Points on a hilly landscape, in no order, each with its height.
From any point a climber takes the steepest step (rise divided by distance) to one of its 2 nearest points. It stops when none of these is higher. Distance is the straight distance between rows; heights are no part of it.
(295): [-25  -7 -25  29 -17  28  21  -3 -22  50   6 -13  20  -3 -28 -23 -11  -2
 -41   9  12  -5 -25  48]  (h 3.4)
(44): [  7  26  -7  15 -13   1  -7 -29  49   8 -12  -7  -9   6 -18   8 -26  -4
  -3 -11  10 -15  13  -7]  (h 51.3)
(913): [ 11 -12 -15   9  16  -2 -23  36 -14  23  20 -16   6   2  23   0  -6   4
 -15   5 -14   0 -16  -2]  (h 21.4)
(868): [-20  -6  23  16  -4  16  27  -2  36  -9 -12  16   0  31  17 -43   3  -1
  28 -44 -10   1   0   0]  (h 28.7)
(203): [ 17 -21 -20  -3  32 -38 -27  20 -52   8  56   3   8 -29  27  41  12 -13
  19  34 -17 -22  16  -8]  (h 44.7)
(916): [ -5 -26  23 -17  41 -12  14  20 -13   0  -9   6 -36  -8   0  15  -6  13
  -1 -12   7  19 -25  22]  (h 42.3)
(568): [-27  -3  34  20   4  12  29   7  53  -1 -35 -10 -14  17   5 -54  -4 -14
  13 -41  -8   0  -3 -10]  (h 23.6)
(386): [ 11   1   3 -31  -4  -9  -4 -31   5 -23  26  11  22 -25  -7  42  15 -25
  45  41  -5   8   7 -36]  (h 27.0)
(135): [ -3  -2 -39  23   2   7 -19  16 -20  22  49 -21  26 -11  22  19 -10 -25
  15  33 -16 -23   7  11]  (h 12.2)
(215): [ 10 -13   1  -6  22 -12 -21  16 -47  37  24 -14 -13  -2  24   0   2   9
 -24  27 -19   7  -5  -3]  (h 24.7)
(684): [ 11  14 -27 -58  -5 -26  -9  18 -40 -49  18  21  44 -28  -1  48  32 -19
  43  34  -1   4  20 -52]  (h 40.6)
(42): [ 26  -5   1 -46  -5 -21   1  -6 -15 -41  25  12  41 -40   3  48  20 -14
  57  31   7   4  -1 -50]  (h 32.9)
(483): [ 31  30 -23 -55 -12 -15 -29  33 -16 -53  -5  16  15  -8  10  49  29  -2
  19  -5  -5   9  13 -33]  (h 40.5)
(703): [ 21  25  29   6 -15 -21   7  16  43  -4 -31  -3 -15  21  19 -14  16   9
  15 -33 -29  -7   4 -38]  (h 21.3)
(736): [-19 -29  -1  -1  28   3  -2  17 -55 -30  30   7  12 -11  12  34  16  11
   2  10   5  15  -5  39]  (h 54.6)
(610): [ 29   7  -3 -19  -4 -23 -15   0   8 -11   2   7  -1 -10   9  34   5   5
  30  -6 -16  -2  -5 -36]  (h 12.8)
(366): [ 13 -27 -19   2  25 -10 -17  23 -40   0  45   8  16 -16  24  30  14  -4
  12  11 -16  -3  16   3]  (h 49.9)
(39): [ 16  20  30  18 -26  -7   4 -30  41 -20 -48  10 -14  12  -8 -29  -6   7
 -24 -26   3 -12  32 -10]  (h 32.8)
(407): [-26   5   1   6   4  -5  17 -21  -5  29 -25  -5 -19  -4 -28 -10 -22   2
 -13  -1  24  -2 -19  32]  (h 28.6)
(122): [ 19  19  -2  22 -33  15  -7  -4  21 -12  -7  -3   6  25   3 -18   4  23
 -27 -26  -5  -2  12  -4]  (h 13.6)
(744): [-19  -2  -4   0  14  -9 -16   9 -55 -29   7 -17   7  -9  -1  39   6  13
 -15  28  24   4  -6  46]  (h 63.7)
(181): [-40  16  13  -5  -1   1   8 -45 -11  -3 -24  13 -20  -5 -40   9 -13  -6
   0  19  31   4   2  30]  (h 34.5)
(620): [ -8 -21 -15  30 -12   7   0 -14   0  15   5  12   0  13 -29 -12 -12  20
 -44 -23   7  -2  -6  25]  (h 8.6)
(805): [-11  18  16  29 -12  -1  12 -32  53  -3 -42  11 -12   6 -15 -16 -21  -4
   1 -33   9 -15  13   3]  (h 40.4)
(281): [-22  17  31  12 -34  13  32 -41   7  22 -35  17 -18  19  -2 -70   5   7
   0  -7   4 -11  14  -1]  (h 19.9)
(205): [ -6   6   8  19  15 -22   1  20  23  10 -26  -2 -22  39   9 -22  -8  19
   0 -35  -5  -9 -18 -20]  (h 26.5)
(475): [-43  16  10   7 -20   9  22 -57 -18  13 -25  37 -10   5 -43 -20 -10   1
  -3   8  30  -3   6  28]  (h 29.7)
(90): [-26   6   4  16   2  -6  27  -3   4  47 -39  -8 -19  20 -15 -38 -23   7
 -15 -16  16  -7 -26  10]  (h 23.3)
(706): [-39  -2  -3  29   2 -13  28   4  13  71 -26  -7 -23  30 -16 -50  -9   3
 -14 -19   0  -5 -37 -18]  (h 18.9)
(544): [ 31  10 -33   8 -20 -12 -32 -19   9   0  39  15  18 -12   1  38   6 -11
  14  13 -20 -15  17 -43]  (h 6.3)
(531): [ 25  -3   4 -36   3  12  -2  36   3 -49 -10  11  13  -6   5  21  17   8
  21 -35   1  15  -5  -2]  (h 9.2)
(363): [-30  -3   2  -4  18   7  11  11 -25   8   3   6   2  38  14 -15  -9  20
   8 -14   5  14 -16  20]  (h 41.9)
(925): [-23   5  -8   1   8  -5  -4  13 -37  -3  -8 -16   8  13  -6   6  -7  24
 -21  12  27  -2 -20  44]  (h 52.4)
(380): [ 35  -5  30 -16  22  -9   8  36  36 -27 -30  -4 -22   0   5  -9   3  10
 -15 -39   3   8  -7 -21]  (h 17.3)
(836): [ -2 -22  -6  26  -1   3  -6  -6   9  12  16  19  -1   8  -8   4  -6   9
 -16 -24 -19   4  -4  -2]  (h 10.6)
(822): [ -5 -26 -22  36  21  -9  -3  15  16  28  19  10 -11  10 -13  14 -12  -4
  -5 -33 -14   0 -22  -7]  (h 12.6)
(557): [ 27  25  35  16 -25 -18   7  12  49 -27 -35  -3 -14  24   4 -27  11  22
  -8 -37 -12 -11  25 -23]  (h 26.4)
(106): [ -3   0  -3  -5  18   7   6  20   4 -10  -8 -33   1  -5  -3   4 -13   3
 -11  -2  23  11 -28  39]  (h 41.7)
(612): [ 50  -3  22 -25   6  -9  -8  12  14 -24 -15   4 -29  -6   6   6   7  23
 -21 -16  -6  10   9 -24]  (h 21.6)
(692): [-13 -26  18  -2  45 -14  20  14  18  16  -6   1 -32  -6  -8   7  -8  -4
  18 -15   4  12 -29   3]  (h 37.5)
(569): [ 17 -12  -1   3   6  18   2  15  45 -30   1 -12  13  -3  -1   0  -6  -1
   0 -39  11   2  -2  14]  (h 9.0)
(601): [-41  22   0  -1 -30  20  30 -38 -35  24 -27   3   6 -10 -45 -27 -15  -4
 -11  33  36  -5 -10  51]  (h 23.7)
(862): [-11  -7   8   5  40 -21  11  28  29  11 -27  -4 -32  17   1  -2 -16  11
   1 -27   1  10 -31 -11]  (h 31.9)
(576): [-12  -9 -24  21 -15  20  17 -21 -29  26 -10   7  17  13 -38 -32  -6  26
 -39  -2  34  -4  -8  40]  (h 6.1)
(705): [  0   7   4 -32  -2   9  10  15  18 -52  -9   8  19  -6  14  25   4  -3
  46 -22   3  11   4   9]  (h 6.5)
(268): [ -8   5  38  -3 -24   3  16 -33   1  13 -30  21 -25   8   0 -42   8  10
  -7  -5  -2   8  25 -10]  (h 16.5)
(414): [ 17 -15 -21  -6  17   9 -24  43 -38 -24  40 -12  29 -23  30  26  20 -10
  -5   8  -5  -1   9  21]  (h 43.8)
(364): [-32  27  20   9 -31   8  28 -48  -2  19 -43  24 -15   9 -28 -56 -12   4
   2   7  28  -9   9  16]  (h 24.6)
(561): [  2   9  -7   6 -16  25  -1   2  19 -34   1   2  16  22  -1   5  -1  12
  -3 -33   2  -1   8   6]  (h 10.4)
(533): [  7  -5   2  24   4  14  22  25  59  -1 -20 -26   0  18  -6 -38  -9  11
 -44 -38   8  -4  -7  -9]  (h 13.5)
(110): [-11 -15   8   0 -15  38  17 -16  12  13  15  -5   4  -9   2 -12 -11 -16
   7  13  -4  12  -1  24]  (h 57.8)
(654): [ 44  -8  -1  -6  14  -8 -27  -6 -11  -2   6 -11 -17 -33  -6  27   0   1
 -35  31   3   9   5  -2]  (h 29.5)
(587): [ -4   4  -3  -9  -7   1 -11 -10 -40  45   5 -17 -11  -1   2  -8 -15   2
 -29  41  -6   3  -3  16]  (h 28.5)
(722): [ 37  15 -36 -42 -11  -6 -25  51 -13 -49  -1  -2  42 -30  11  40  23  -6
  16  -1   6  -5  13 -22]  (h 32.7)
(660): [ 26  -1   0 -10  16  -7  -1  39  29 -38 -16  -2   0   6   9  11  -1  10
   0 -41  -1   4 -18 -11]  (h 13.1)
(328): [-20  -6 -19   0  -9  24  -3 -25  -8   7  51 -14  18 -30   0  32   2 -40
  28  57  -5   2  11  13]  (h 18.4)
(851): [ 15  20  14 -20 -31  23 -14 -22 -10  -4   5  -1  -1  18  16 -12  14   9
 -13  20 -19   7  27 -23]  (h 11.5)
(784): [-41  12  11   1  -6  13  18   0   8  -4  -9  11  -2  34   2 -20 -11   6
  30 -20   3  -1 -11  19]  (h 35.3)
(120): [-20 -36   8   0  31  10  13  25 -28   0  20   1   1   1  11   8   3  11
   1 -14  -6  21 -18  26]  (h 48.1)
(506): [ 47  -9  18 -16  12  -3 -15  -7   8   5 -10   1 -32 -19  -5   9  -5  14
 -23   9  -2  12   4 -11]  (h 25.3)
(204): [ 49  -9 -25   1   2 -38 -27   7   3  -7  26  13  10 -22   8  37   4  -3
  12   1 -15 -16   0 -42]  (h 9.3)
(541): [ 23 -32 -32  28  19   5 -18  38  -8  18  35  -5   3   6  21   2   6   1
 -36 -14 -14  -8  -5  -9]  (h 18.3)
(834): [ 30   2 -31 -15   9   3 -33  58 -31 -43  24 -19  41 -19  25  29  20 -10
   3  12  12 -15  12   4]  (h 36.9)
(240): [-29 -20  -6  24  20  -6  12   6  16  56   6  -3 -23  19  -3 -16 -13  -2
  -3 -18 -18  -4 -31 -14]  (h 15.1)
(922): [-23  -6  -3   2 -10  31  10  -4   4  26  12 -39   3 -28  -4  -7 -21 -23
  -1  33   4   4 -20  44]  (h 46.0)
(482): [  1  -8  22 -26  -7  16   6 -24   8 -12   4   5  -5  -3   9   9  -7 -11
  29   9 -11  19   8   2]  (h 47.1)
(257): [-12  -7   1   4  16  20   6  28   4  13  12 -52   9 -18   8  -6 -13  -9
 -11  17   7   9 -27  41]  (h 37.6)
(538): [-12   1  18  42  -5 -17  41 -11  19  25 -54  11 -12  25 -16 -92   8  29
 -29 -31  13 -13   5 -10]  (h 11.2)
(565): [  6   6  28 -18 -26  16   0 -27  -5  18  -8   6 -12  19   7 -39   2  21
 -19   9 -12  10  13  -5]  (h 14.1)
(280): [ 27 -16 -11   6   8 -16 -31 -13 -21   5  33   5   2 -32 -10  40   4 -16
 -18  37  -4   1  17   0]  (h 33.9)
(165): [  4  37 -27 -54 -15  -8 -20  17 -25 -36   4  16  34   1  19  40  27  -7
  42  16 -17  -6  14 -47]  (h 50.1)
(814): [-15 -16 -23  19   8  -1  -3  -7 -18  12  61 -10  25 -36  11  31   8 -30
  26  43  -7 -13   6  28]  (h 15.3)
(829): [ -4  25 -12  -7 -14   7 -26 -27 -20  12  12 -12  -4   2 -10  16  -6 -10
 -12  46   1  -3   8   2]  (h 33.8)
(282): [-22   5  21 -24   2   7   5 -35  -7 -14 -13  12 -17   4 -11  12  -2  -9
  12  25  13  14   7  20]  (h 40.0)
(12): [-30  -6  34  18  10 -13  34  -3  30  21 -49  -2 -31  14   4 -62  -1 -12
  11 -31   3   0  -9 -21]  (h 19.2)
(394): [-12  37 -18   8 -23  11 -17 -48  13   1  -2  -1  -5  13 -26  13 -19 -10
 -11  18  10  -9   8   4]  (h 40.9)
(383): [ 17  17  16 -19  -4 -17  -7  13  28   4 -10   7 -13   8  25   6  -1   1
  27 -16 -19  -2  -9 -39]  (h 16.6)
(917): [ 18 -19 -16  -2  22 -24 -33  -3 -41 -13  45   1  10 -44   2  45  25 -24
  -1  60  -3 -10  28  -2]  (h 38.7)
(690): [ 25  13 -37 -11 -16   1 -29  -1 -16  -7  41   5  34  -6  17  26  15 -21
  26  27 -25 -17  28 -35]  (h 6.4)
(651): [-18  -2  -4 -16  -5   9  -7 -41   4 -17  35   5  10 -17 -23  43   9 -33
  38  47  -6  17  10 -14]  (h 22.8)
(96): [-13  -8  40  23   8 -10  29 -19  10   6 -62  11 -27   5  -4 -75   0  13
 -10 -28  12   5   7  -5]  (h 15.0)
(447): [ -2   2  14  31 -15   5  14   0  39  -2 -23 -10   7  29  -4 -44  -3  19
 -28 -40   2  -7   1   1]  (h 17.6)
(437): [  6   5 -29  -1  -9  14 -23   2 -30  20  50  -9  18   2  33   9   7 -22
   7  41 -28  -6  23 -12]  (h 9.4)

Call two points neighbours if one is among the 2 nearest of the other. Go from one point of each pair to the other, from neighbour to neighbour, staying as high as possible. Name the lowest point that can't be avoided.
(165) / (447): (569)
(744) / (110): (257)
(366) / (165): (722)

For each start below, name the point where the climber stops.
(690): (165)
(531): (366)
(569): (366)
(620): (110)
(544): (44)
(268): (110)
(913): (44)
